Each row is a point on a tangle of strands that fork, close into loops and nearly touch. The rows are in no order.
(in the rows, 128 means zero)
Points whose rows are less than 191 apart are linked; no others are.
(557): [128 152 127 114 120 166 162 181 176 154 100 116 123  97 111 133 148 156
 112 125 157 142 159 156 139 149 134  85 114 135 122 147 108 168 119  60
 143 117 161 151 128 112 202 150 135 128 118 112 121 143 168 157 171  95
 116 154 136 158 132]
(329): [ 74 175  99 201 137 107  62 135 116 130 166 125 144 119 204  76 206 200
  94 129 122 114 172 136  63 135 214  93 133 163 118 113 108 184  93  68
 172  81 166 148  89 169 129 137  95 121 117  87 139 168 129 121 127 138
  89  59 177 150 182]
(422): [120  86 109 165 131 189  72 120 115 143 131 115 146 132 149 132 182 125
 140 144 146 137 142 141 123 106 123 123 131 133 155 117 125 116 106 151
 138 123 151 160 121 134  97  68 149 118 156 150 144 136 151 167  53 204
 175 138 136 164  83]
(231): [ 84 125 114 151 169 118 102  86  74 117 102 114 116 148 183 139 101 121
 213 156  79  72 146 139 112 136 176 174 124 186 128 121 121 102 183 144
 129 100 160 156  83 134  88 144 118 144  94 172 144 138 128  80 117 140
  51 123 111 148 139]
(374): [149 119 167 127 117 167 158 126 129  98 119 105 128 117  93 146 102 110
 162 172 155 130 104 163 149 126 116 141 110  81 177 133 139 145 119  79
  92 154 169 111 123  92 146 114 156 127 165 137  93  74 120 162 128 129
 147 180 153 156  50]
(822): [111 140  86 152 186 108  87 130  97 107 157 184 115 114 198 100 200 131
 188 138 111  74 156 200  75 134 181 131 132 157 120  89  92 157 161 108
 132  81 187 161 106 124 171 152  78 117 131 153 124 137  96  86 138 138
  84 139 131 157 118]
(690): [ 95  96  94 140 166 120 128  94 109 134 104 117 127 100 166 183 138 106
 187 162  77  70 144 135 112 117 172 122 144 156 115 116 114 126 172 120
 107 109 180 176  99 147 121 127 128 127 136 155 139 115 141 110 147 153
  65 143 103 125 120]
(953): [134  92 147 105  97 113 148  92 146 116 117 101 148  48  59 139  90  60
 121 126  72 155 109  74 135  75  73 101 145  82  68 171 142 102 166 202
 108 142  43 115 166 162  90 127 142  96 134 136 132 105 141 102 120  77
 131 110 134 101 134]
(263): [152  86 123 160 110 140 100 158 108 141 126 115 132 109 121 112 165 137
  90 143 187 122 114 134 173  81 115 140  80 130 163 134 194 190  91 152
  70 123 145 101 163 113 144  90 141  70 141 152 112 107 141 166 140 170
 152 152  94 130 110]
(553): [120 109 133 173 142 105 100 154 138 137 189 120 101 185 169 114 201 154
 160 121 146 103 189 163 124 159 133 164 119 147  95 110  98 139  90  67
 213 182 162 111 126 112 118 166  86 159 153 127 167 180 107  58 108 184
 109 137 147 128 170]
(312): [136 106 124 135 147 128 129 128 132 126 104  86 159 171 128  92  86  76
 195 148 123  81 119  88 156 116 140 222 125 133 119 116 186 101 196 188
 122 137 134  90 114 139 101 143 148 107 101 200 126  74  88 110 158 120
 117 171  88 128  80]
(1085): [126 152 103  64 118 139 111  57 138  87 130 172 130 103  62 175  58 138
 110  92 136 155 102 130 129 128  91 107 120  88 155 130 135 105 112 124
 145 159  90 149 124 159 105 147 123 158 149  47  92 130 168 149 157  63
 158 132 153  99 135]
(955): [126 142 125  98 137 179 136 128 109  78 154 145 106 105 128 146 106 142
 145 126 128 113 112 173 120 139 145 117 123  76 154 132 125 140 114  77
 118 138 156 141 122 122 136 126 122 115 153  94 106  81 134 157 136 120
 149 146 132 129  77]
(594): [163 123 164 114  94 128 173 146 166 108  52 115 125 154  96 112 112  92
 109 120 159 214  88 111 218  96  74 136 106 100 148 147 115 116 132 135
 117 145  97  95 117 121 174 128 157 145 160 101  92  71 124 163 119  87
 183 130 154 135  83]
(1102): [134 112 130 107 123 143 128 147 160 147 145 176  82 154 124 148 148 151
 111  80 161 164 162 126 164 117 106 103 138 126  95 127 105  98  90 109
 171 152 154 128 139 118 153 137  85 158 152 113 157 138 149 143 161 146
 156 141 124 109 130]
(191): [131  92 114 103 142 180 118 130 162 138 168 192 102 100  95 149 163 113
 195 130 132 100 169 140  44 132 107  89 162 127 105 126 120  97 123 136
 118 110 155 172 164 112 106  88 110 116 160 139 149 152 143 142 122 158
 161 166 110 126 114]
(143): [145 177 124  79 123 165 155 171 174 138 125 170  96 102 118 108 127 156
 111 114 114 148 156 146  94 142 148  96 142 111 108 141  95 138 153 114
 124 103 134 154 141 129 206 158 131 114 106 104 124 142 134 144 179  72
 110 127  98 108 141]
(903): [152 184 159  95  87 106 168 157 126 106 118 105 154  98 125 123 112 146
  79  99  95 161 122 133 115 167 122 121 148  95 126 130  85 101 121 116
 149 118  55 127 148 100 163 159 113 125 131  56 107 112 110 126 111  72
 129 111 140 135 165]
(1094): [115  93 150  76 161 129 152 121 141 113 178 175  72 133 115 125 119  94
 195 107 111  78 160 127 103 143 126 143 164 126  87 134 136  87 168 160
 147 148 144 106 136 121 110 160 105 137 132 158 169 139 111 100 156 136
 102 144  89  91 134]
(991): [174 125 109 119  90 114 125 169 201 179 138 186  97 145  75 128 111 133
 123 153 114 181 136 130  84 139  54  96 164 126  97 133 109  89 134 155
 105 114  92 138 192 115 129 107 135 110 115 155 144 175 139 110 107 108
 157 145 111 115 170]
(934): [ 85 124  60 128 181 127  58 100  42  63 160 227  87 165 205 124 183 150
 152  92 160  92  88 150 127 117 206 138  95 138 139  85 159 134 113 111
 129  95 173 130  88 168 152 126  82 172 173 129 127  69  76 136 134 154
 147 111 155 131 106]
(1021): [ 95 168 144 168 132  60 127 114 104 122 169 100 156 112 160 107 116 153
 100 122 114  73 134 136  52 181 184 108 132 158 126 129 144 164 112  80
 120 106 124 131 136 132  81 158  96 135  72  92 135 184 127  87 136 121
  61  93 136 121 194]
(884): [146 153 132 190 133 143 114 152  90 121 128  74 180 177 178  40 136 114
 139 135 133 108 116 144 133 136 133 204 107 126 183 127 150 128 146 159
 147 137 132  96 104 134 106 108 146 121  94 174 111  96  76 107  42 165
 132 106 112 201  65]
(584): [160 135 143 140  78 108 179 162 163 134  42  88 156 137  91 156 119 118
  99 148 141 215 114 134 206 135  81 119 109 121 149 140  98 119 104  79
 128 141 128 121 120  78 187 112 158 153 153 103 103  99 133 152 126 114
 168 160 162 144 142]
(466): [ 97 103 166 143 117 145 115 116 125 149 118  86 129 113 132 145 135 140
  68 120 147 141  99 137 176 105  96  98 100 167 151 154 158 187 124 142
 119 126  83 102 114 165 145 132 164  98 120 108 122 185 183 168 122 128
 112  77 151 150 130]
(1092): [128  74 110 172 138 163  96 166 124 168 144 146 115 144 153 140 199 132
 121 120 150 157 151 109 152  71  98 104 135 152 109 115 113 118  88 172
 127 110 136 148 141 124 130  65 121 114 166 162 171 126 141 144  89 199
 169 128 111 128 124]
(1041): [123 163 121 194  94  53 122 114  91 153 104  59 186 144 180  97 115 152
  69 158 137 109 119  95 120 146 183 145 115 139 162 113 154 155 102 113
 120 106 121 116 114 149  92 117 129 151 116  99 134 109  82 111  80 141
 101 100 126  98 174]
(493): [150 152 121  79 123 137 120 136 123 127 111 119 139 121 120  91 113 122
 167 132 144  90 143 102  84 181 164 175 133 153 134 113 161 124 177 170
 106 121 123 122 121 114 115 161 150 106  72 163 130 132 135 107 133  79
 118 138 100 131 104]
(117): [144 158  85 154 102  84  87 149 121 177 123 131 150 126 145 130 152 206
  49 126 135 173 132 119 124  96 162  95 112 133 140 126 117 165  63 116
 126 120 115 138 174 121 162  93  99 100 130  73 129 122 127 178 148 160
 149 128 132 104 200]
(1002): [110 188 161  65 127 149 136  90  95  44 133 140 115 122 133 114  92 138
 139  79  92 167 102 159 105 170 141 143 136  92 137 133  97  78 138 130
 161 143  94 117  95 136 106 177 130 170 106  89 106 102 144 134  79  83
 139  62 169 161  82]
(649): [131  54 141 158 112 145 156 149 168 174 140 115 119  83  73 178 146  92
 150 175 142 120 150 128 109 114  73  72 133 138  98 165 141 131 114 121
 107 140 140 134 170 100 117  80 141  90 151 165 150 162 161 132 137 171
 136 173 124 128 150]
(58): [163 106 133 147  96 122 146 164 129 142  73  76 163 146 118 114 141 118
  96 158 212 131 123 110 209  95 110 157  84 148 171 146 197 168 105 126
 103 152 180  82 128 112 142 108 153 119 134 147  98 115 160 144 133 151
 159 168 112 151  93]
(16): [117 112 142 113 145  82 164 102 134 138 111  73 134  91 138 177 122 106
 160 173  86  80 150 115  88 162 170 119 146 129  80 140 124 140 171 104
  99 145 151 142 148 127 114 150 105 115 108 144 150 112 116  74 139 144
  66 174  88 100 149]
(487): [134 114 137 101 131 112 193 123 167 131 122  98 122  89  98 180 121 104
 132 154 104 106 153 115 124 138 130 101 144  97  65 146 146 164 155  91
  87 139 145 134 170 123 182 151 123 101 113 151 139 118 105 100 196 109
  85 181  91  82 141]
(950): [ 79 112 126 125 156 145 144 140 126 117 158 111 139  42 147 131 178 136
 168 106 124  61 193 129  37 151 182  96 172 168  78 145 137 136 130 109
 160  98 181 163 112 169 107 136  63  96 133  99 178 141 156 129 136 157
  96 138 117 124 113]
(160): [146 112 104 149 100 135 117 183 134 151  77 102 147 175 159  78 179 149
 133 137 208 120 155 123 197 129 156 180  89 170 167 122 157 173 110  96
 141 142 196 115 105  99 152 138 126 154 134 146 125 115 132 123 113 137
 149 165 123 186 116]
(926): [127  94 131 122 133 105 150  81 117 136 125 133 116  78 114 147  96  81
 146 115  60 124 110  71 131  89 133 111 155 123  71 147 118  96 164 198
 103 137  89 131 146 159  72 124 128 109 126 141 157 106 141  95 124 131
 106  99 103  90 146]
(268): [148 132 109 106 163 123 105 125  92  95 121 135 131 141 143  98 124 103
 231 146  94  67 137 146  66 162 182 181 136 135 141  91 150 116 189 152
  69 102 163 138 123  84 129 150 135  87  92 179 115 103  86  94 139  97
 100 163  87 129 106]
(665): [160  93 136 185 111 124 135 157 139 158 160  96 137 133 102 156 138 106
 112 185 140 164 128 156 156 106  67 105 114 102 144 138 107 129  83 121
 113 148 121 114 166  98 121  77 131 105 156 150 118 131 133 130 102 176
 153 163 128 121 137]
(347): [115 107 124 162 130 123 111 135 140 155 169 103 115 123 136 139 183 147
 133 129 139  97 191 146  95 159 133 107 143 152 110 140 115 155 113  85
 188 142 141 139 119 124 105 135  91 124 130 117 166 204 164 107 121 173
 118 121 149 145 156]
(228): [ 74 149 128 138 143 157  72 102  91  99 215 172  89 126 154 132 133 180
  94  95 124 107 124 164  82 138 149  80 118 145 146 126 143 156  96  93
 160 109 127 125 111 157 117 143  95 135 119  93 121 165 146 150 140 136
 122  61 158 134 145]
(774): [112 132 140 184 148 155 115 128  88 103 144 111 102 187 209  55 156 123
 140 123 118 127  98 156 162 105 156 167 107 146 163 139 123 146 136 144
 131 116 124  85  89 141 144 133 138 127 120 166 146  85  80 119  63 157
 110  83 144 184  69]
(852): [149 127  97  95 137 121 104  84 138 123 152 169 130 117  68 189  76 129
 136 136 111 134 114 139 104 127  90 108 147  79 142 111 115  93 106 132
 128 160 115 159 149 125  65 115 115 136 141 104 104 131 148 128 133 129
 157 146 130  94 152]
(62): [135 149  93 108 159 123  68  96 114 110 172 195 104 206 161 108 151 158
 113  89 143 151 117 121 128 128 137 140 143 126 120  94  85  80  83 143
 190 148 123 136 113 138  93 135  99 188 127 120 132 114 104 124 105 161
 174  87 131 108 128]
(345): [161 117 122 190 115  71 157 184 144 176 125  79 141 140 113 153 140 109
 102 176 128 159 139 145 149 152  94 119 116 141 124 126  95 139 102  89
 120 149 112 124 150  87 149  98 135 113 126 157 142 163 113  94 108 151
 117 161 128 119 193]
(378): [132 107 134 106 139 133 160 103 149 127 105 136  89 137  94 146  91  86
 138 126 115 146 106 104 193  96 104 131 132 102 123 131 111 121 155 155
 100 139 126 130 111 128 151 138 161 136 137 158 127 106 134 132 170  96
 122 141 121 106 110]
(543): [115 147 127 121 152  80 125  61  93 107 123 141 114 106 126 133  75  90
 108 113  59 129  56  77 161  84 134 122 126  98 116 116 137 113 157 186
  92 135  74 123 123 170  78 146 143 122 123 113  97 107 125  96 126 110
 108  74 124  82 134]
(325): [152 176 147 111  73 110 161 171 143 134 153 121 138 136 118 124 114 158
  43  85 111 170 122 143 135 118  73  85 131 105 122 147 116 126 103 114
 138 116  39  96 183  96 188 144  96 101 136  63 107 140  88 137 140  85
 145 121 147 110 199]
(826): [127 101 175 132 116 100 177 115 148 122  84 101 107 151 123 142 120  96
  88 113 151 171  90 101 231  70  86 119  96 127 126 157 144 137 125 138
 104 149 112  85 117 151 170 142 142 137 151 105 124 114 137 146 151 109
 141 117 135 105 102]
(145): [122 146 128 112 105 152 128 168 147 145 131 129 115 135 147 116 156 189
  74  81 180 140 158 127 162 131 152 100 106 145 124 141 143 169  82  85
 168 125 150 112 124 126 167 149  93 147 130  76 133 143 162 173 160 120
 150 127 145 144 141]
(610): [142  89 123 110 155 166 114 120 149 124 169 196  83 146  98 143 136 101
 179 112 151 127 125 137 132 104  92 122 143  96 124 104 123  83 115 152
 115 133 156 131 153 114 103  94 133 148 165 177 144 121 120 142 132 164
 168 170 109 107  98]
(10): [117 156 147  89 131 121 163  86  98  87  94  87 159  68 110 195  72 143
 111 147  79 136  93 149 113 143 132 111 131  89 137 133  92 133 133  82
 116 144  99 147 106 136 137 143 145 132 138  57 103  94 139 127 140  82
  95 113 155 140 120]
(71): [158 173 135  77  67 146 186 167 165 111  95 133 136 114  86 132  98 174
  56  82 129 180 127 126 151 106  90  99 107  89 119 157 127 136 113 103
 129 110  88 113 179 113 220 132 121 108 139  50  98 108 129 163 185  43
 155 148 120 108 183]
(176): [145  91 134 145 108 185 125 133 116 145 101  76 168 102 116 126 132  73
 157 175 131 129 122  97 118 105 136 142 124 119 143 141 145 111 162 182
  86 137 142 113 125 128 101  91 168  83 142 167 122  76 136 147  92 148
 134 156 111 157  65]
(229): [118 157  70 118 196 145  46  67  71  73 172 232  93 201 177 116 151 146
 126  82 149 133  64 127 149 106 155 138  97 143 139  93 142  88  88 143
 154 126 133 122  92 179 111 137 111 178 154 132 122 112  89 136 116 165
 179  75 143 120 106]
(153): [111  93 112 142 130 146 111 137 106 102 123 133 108 166 154 110 142 131
 173 134 181 104 128 165 173 125 153 188 104 130 184 103 139 146 117  77
 137 148 193 117  98 113 144 141 122 161 171 149 126  92 110 132 127 156
 142 153 151 170  79]
(631): [ 92 132  61 133 195 135  80 101  55  68 169 221 113 139 205 121 207 125
 192  94 110  65 132 180  86 134 194 138 126 138 108  76 122 101 151 140
 132  85 193 151 101 132 151 136  70 147 150 144 125  92  76 104 124 150
 124 131 125 140 104]
(799): [ 76 174  91 157 175 123  73 128  97 102 144 170 127  93 197  89 209 173
 144 126 107  93 162 162  33 138 204 105 146 165 102 106  96 145 119 109
 148  68 178 175  90 164 134 148  80 106 112 109 127 151 144 114 112 150
  85  89 131 148 138]
(1061): [118  56 162 150 125 153 160 119 161 176 122  92 145 124  89 152 118  48
 186 186 155 103 151 107 128 121  77 119 136 146 109 150 152 105 156 136
 118 168 149 112 134 108  92 111 170 134 146 208 144 141 135 123 141 171
 125 180 134 153 108]
(451): [166 151 128  80  75 188 157 173 201 155 149 172 124 135  61 118 119 158
 113 116 147 159 170 144  86 153  69  99 135 110 129 162 126 107 125 132
 138 124 115 128 193  92 137 110 139 123 131 112 121 178 151 154 119  85
 179 163 117 131 147]
(37): [120 169  84 167 127  82  98 158 131 163 157 119 152 119 166 121 172 188
  83 135 134 121 153 135  86 128 188  91 135 152 118 122 116 189  69  77
 156 109 144 148 137 138 152 131  70 108 122  70 150 156 118 142 157 154
 115 130 148 117 195]
(357): [143 142 163 114 108 115 142 111 120 111  96  97 155  79 102 121  90  73
 122 140  62 188  90 115 132 109  81 129 131  90 108 138  95  78 173 207
 113 117  41 124 137 130 110 129 172 106 109 144 100 113 140 112  93  85
 117  93 136 142 116]
(1098): [162  89 124 121 125 157 157 131 169 139 120 172  84 135  69 131 129  87
 178 145 114 132 131  92 158  69 112 129 133  82 105 109 139 121 156 159
  57 110 179 133 136  96 183 100 182 115 144 204 125  82 105 148 195  92
 148 174 105 103 108]
(505): [149 112  92  80 116 107 134 140 207 156 148 194  85 135  73 145 115 129
 170 144 119 134 163 125  34 141  84  90 171 139  95 135 116  90 132 128
 125 120 148 168 170 127 116 102 104 131 139 127 150 190 147 119 141 127
 149 176  99  90 164]
(358): [159 119 107 140 118 119 112 155 180 199  96 152 127 159  96 145 126 124
 129 175 124 172 130 114 126 130  89 117 142 160 127 111  81 110 136 159
 113 111 111 167 142 116 127  98 171 122 101 168 124 170 158 131 113 130
 150 140 133 145 161]
(210): [142 134 132  72  87 140 143 157 149 159  95  95 163 122 122 108 140 137
  87 117 192  88 142  84 130 165 149 144 116 176 121 149 182 167 155 143
 119 130 130 106 140 133 130 171 154 131  90 147 143 155 161 129 138  84
 116 144 114 144 125]
(316): [138 131 133 131  91  88 126 137 126 144 133 141 116 150 159 110 116 147
  64 105 160 130 107  77 173 103 160 112 112 118 112 125 145 140  91 136
 115 120 117  91 154 129 141 145  97 138 142 102 142  90  93 134 165 138
 139 118 113  66 143]
(101): [169 125 144 139 113  88 163 162 141 137 117 105 164 116  88 150  88 112
 114 162 144 123 115 141 130 173  79 166 127 119 170  99 140 138 121 101
 103 151 112 119 154  82 132 122 138 114 110 160 103 130  96 104 141 111
 131 173 115 106 151]
(577): [ 65 163 140 157 146  81 111  46  76  95 110 117 135 157 164 133  59 115
 112 120  77 123  51  91 181 104 153 132 107 133 115 124 131 100 148 151
 135 126 104 112  68 197  73 145 136 180 131  79 110 113 118 106 112 118
  93  46 155 101 125]
(291): [111  77 138 149 155 123 122 107 149 173 116 109 132 155  92 150 101  86
 156 160 159 125 124 114 179 101  59 148 126 144 125 128 137  92 147 152
 164 152 126 122 110 143  70 109 155 149 136 191 145 162 142 116 142 175
 123 138 136 125 103]
(714): [113 112 153  63  90 237 189 122 154 123 125 116 142  27  62 158 107 137
 132 125 121 117 154 114  80 127  89  81 134  94  94 205 158 132 152 149
 125 130  96 137 183 144 115  98 157  90 146  80 146 140 184 168 159  67
 135 150 127 119 118]
(906): [ 73 107 163 141 129 155 144 137 122 120 179 101  97  87 151 117 161 117
 133  98 113  78 174 130  96 152 160  90 153 153  90 160 134 140 130 110
 164 125 129 114 112 149 108 158  96 114 127 116 176 154 148 121 125 147
  78 100 138 153 113]
(545): [ 92 189 143 117 151 110 118  76  59  59 116 130 126 142 170 112  77 115
 143  89  55 148  74 133 145 141 156 156 115 122 127 128  99  79 160 157
 131 119 102 113  81 148  85 157 141 160  95 120 102 119 123 109  90 114
  89  47 160 142 116]
(742): [117 145 154 141 122 144 142 134 109 127 131 108 110 157 178  82 147 119
 108 108 101 147 123 122 146 134 148 129 131 130 126 137  94 119 145 160
 146 117  95 103 110 122 134 154 130 123 102 126 148 116 110 120  78 132
 108  76 137 154  99]
(278): [109  96 133  90 123 225 156 150 167 136 150 166 112  40  77 150 152 131
 171 115 139  93 181 130  54 128 108  76 156 131 107 173 160 130 133 139
 125 115 149 173 158 139 122  90 133  95 150 114 159 158 167 178 162 118
 145 158 101 115 115]
(394): [106 146 113 101 161 157  94 107 128 124 171 201  87 134 141 135 151 162
 100  91  91 144 131 160  93 116 137  72 150 125 120 124  68 116 115 138
 149 112 110 167 128 146 134 124 115 133 123 100 125 173 158 140 135 148
 124  62 126 130 151]
(104): [100 173 171 170 113  35 140 102  81 101 117  73 197  93 168 124  85 148
  92 124  88 102  94 115  87 176 181 133 125 150 145 110 152 143 131 100
  98 103  93 128 119 128  79 137 126 153  78 103 111 144 105  91 100 110
  69  85 137 116 186]
(47): [160 147  98 136 128 107  88 147 151 167  91 118 164 173 116 123 143 160
 107 153 150 162 145 117 110 179 123 161 149 179 157  98  83 132 127 132
 156 131 109 174 108 111 122 115 149 150  90 130 111 189 143 133  83 113
 155 117 144 156 166]
(282): [110  99 140 134 125 176 115 139 116 136 158 117 118  88 118 135 136 150
  99 123 149  92 119 155 127 122 115 113 107 141 163 143 182 196 103 127
  96 118 116 111 149 129 139 124 147  74 128 128 130 156 168 163 146 126
 116 120 125 149 124]
(678): [109 145 135 186 171 102 110 107  90 140 101  89 140 184 170 113  79 118
 161 160  79 107 119 130 157 126 124 189 112 172 147 125  97 120 164 150
 144 122 113 139  86 137  90 125 147 156  79 173 134 162 107  82  95 142
  72  96 127 142 147]
(860): [115 134 138  87 136 143 190 104 130  88 103 109 114  74 125 175 104 128
 129 143  91 142 101 145 150 118 161 102 140  73 118 148  81 154 137  80
 117 142 165 139 107 133 183 143 131 126 165  77 104  61 140 139 170 107
 107 134 127 124  84]
(600): [168 131 141  96  90 183 148 174 180 146 111 152 115 140  88  98 133 134
 112 119 177 167 138 130 149 127  81 122 113  97 147 145 136 134 124 150
 109 125 123 109 157  85 167 114 172 123 125 146 102 131 146 169 131  90
 179 153 117 137 108]
(103): [131  75 114 122 173 152 108 111 102 100 145 175  92 167 152 134 148 106
 184 111 163 102 103 149 172  88 131 166 120 108 143  96 141 103 109 136
 125 136 189 114 119 120 137 110 126 151 187 167 138  69  87 145 145 175
 162 169 120 114  78]
(497): [109 109 134 134 146 212  98 103 112 122 145 120 134  97 114 138 136 108
 166 143 124 130 108 153  96 134 120 120 138 113 158 138 142 117 139 164
 107 126 122 145 119 132  86  97 177  86 124 162 120 131 163 161  74 169
 145 118 134 173  69]
(7): [127 156 127 118 150 115 115  90  84  99 134 124 158  92 113 166  72 136
 124 149  86 134 109 162 102 171 116 121 135  96 172 117 114 109 123 112
 116 135  91 157 119 111  80 124 132 121 106 102  87 133 138 119  96 130
 122 105 145 133 132]
(120): [116 111 160 183 147  75 130 110 122 167 108  69 161 158 125 158 102 102
 109 168 118 141 114 120 177 124  71 147 118 156 131 126 112 121 149 132
 162 136  76 124 111 159  89 114 155 146  98 160 129 182 135  90 104 153
 100  91 146 118 157]
(1028): [112 138 155 117  85 129 136 118 142 157 102  65 182 120 123 143 134 148
  43 106 178 118 120 101 160 146 121 109 112 175 124 169 175 189 129 114
 133 119  85 101 133 157 136 166 154 151  98 100 132 180 178 150 127  92
 117 108 154 149 149]
(1080): [106  75 139  98 164 117 138  91 135 127 134 134 120 138 103 116 104  74
 210 114 121  69 142  78 132 131 140 190 153 153  83 119 179  87 187 194
 142 151 134 107 125 155  74 161 124 136 113 180 168 117 117 105 161 129
 107 167  98  94 112]
(924): [157 121 107  86 148 151 131 141 128 111 142 164  97 136 112 115 140 103
 202 139  94  97 143 116 103 130 164 157 147  90 107  98 131 123 180 152
  74 105 168 147 139  91 178 129 138 100 126 181 135  83  85 121 172  95
 123 155  89  99  98]
(366): [166 130 121  94  77 104 163 141 152 132  92 133 120 117 102 124 100 154
  70  90 163 161 121  83 176  95 124 114 104  92 112 144 166 151  89 118
 103 133 127  99 174 117 170 136 100 118 140  87 120  72 127 155 185  97
 169 162 104  79 145]
(602): [117  82 136  75 149 127 188 114 170 127 148 164  76 101  90 156 122  87
 179 104  89  78 166  90 112 113 126 114 171 107  48 142 163 131 181 133
 106 132 166 130 147 140 172 139 115 128 142 168 174 138 101  94 219 111
  93 164  71  64 137]
(290): [135 154 165  95 106 164 156 128 143 129 115 126 115 119 126 111 124 102
 142 117  80 182 125 131 122 137 114 108 155 107 107 146  64  81 170 179
 139 116  77 125 127 112 141 147 174 128 109 139 134 123 144 130  87  99
 125  92 148 161 103]
(1012): [145 128 154 145 123 117 160 147 144 127  98  87 180 134  96 131  94 110
 152 174 159 126 121 155 148 181 109 188 123 117 189 110 133 137 125  84
 138 178 147 115 108  95 108 129 155 156 131 152  97 117 114 126  98 131
 132 176 147 182 101]
(214): [144 183 118  87 150 120 126 132 139 118 133 172  95 131 142 100 125 149
 132 112  85 146 133 141  69 161 161 121 151 134 118 115  64 108 147 139
 126 109 110 166 123 108 138 150 122 129  82 115 122 153 132 116 135 104
 109  93 107 121 147]
(562): [170 139 108  94 130 128  93 137 146 129 145 182 109 196 108 113 132 160
 107  96 191 160 130 135 152 128  97 155 135 112 146 104 121 102  83 114
 172 154 130 122 137 121 111 135  99 171 141 121 126 122 129 158 125 139
 196 136 130 111 117]
(170): [134 139 124 148 101  62  96 127 120 169 117 153 114 153 147 139 122 163
  43  98 152 199  93  81 186  43 128  88 103 133 115 118 134 138  54 132
 114 132 101 106 163 142 162 102 108 125 159  67 135 110 122 154 171 150
 160 102 137  77 183]
(816): [128 186 134 174 143  60 117 144 101 105 168 138 124 160 190  57 150 159
 121 114 116 108 135 141  67 181 180 165 132 164 146  98 118 147 107 103
 136 117 113 124 124  94 107 151 106 139  73 121 125 159  81  79  97 124
  85  90 129 140 170]
(198): [147 132 146 183 110  63 148 147 124 135  58  60 190 168 113 152 103 122
  71 154 144 194  97 129 206 118  66 166 110 124 171 119 119 118  98  88
 149 159  91 118  99 126 159  90 141 166 151  93  98 122 101 127  92 134
 156 131 158 136 148]
(681): [157 145 137 140 128  75 110 142 127 143  76  98 196 154  96 123  94 140
  82 140 144 179 106 130 154 166  76 185 135 137 186  90 108 109 120 119
 165 140  77 145  86 126 114 104 156 170 107 121  89 163 119 138  88 108
 178 107 164 157 129]
(107): [157 158 124 189 103  83 129 161 103 147 112  65 181 164 175  59 136 129
  99 162 141 119 142 111 121 146 155 190 119 133 168 129 136 139 115 146
 142 137 119 102 118 120  92 113 120 131 115 140 130 106  77  96  42 162
 116 120 116 139 135]
(257): [146 108  97 127 149 153 105 107 100 119 103 115 143 129 128 127 103  95
 167 148 130 102  90 100 158 101 154 179 109 106 165 109 184 125 160 171
  78 127 140 113 107 151 113 109 154  83 127 175 115  66 103 137 141 137
 140 150  98 110  66]
(644): [ 70 135 139 140 105 140  93 126 113 112 193 114 111 129 154 137 145 193
  72  81 172 106 149 144 120 125 158  95 113 164 117 139 154 182  74  44
 191 138 158 115  99 167 120 147  70 156 156  60 140 163 160 161 158 119
 130  93 183 145 145]

A fork is a point with three links, a tip a point with one. Leave the first point through the second and follow the links. Name the first fork or tip that comes.
(58) / (263) | (991)
(903) / (325) | (145)
(955) / (374) | (1092)
(1021) / (104) | (1002)
(991) / (358) | (191)
(1002) / (545) | (816)
(16) / (690) | (1085)
(229) / (934) | (903)

A piece is all that can be reached along the links. How many separate loops has the piece of each point below (a circle has one, a figure eight two, a Y none), and how many tips (points with one link)?
(1041) | loops 0, tips 2
(584) | loops 1, tips 2
(101) | loops 0, tips 2
(822) | loops 1, tips 1
(553) | loops 0, tips 2
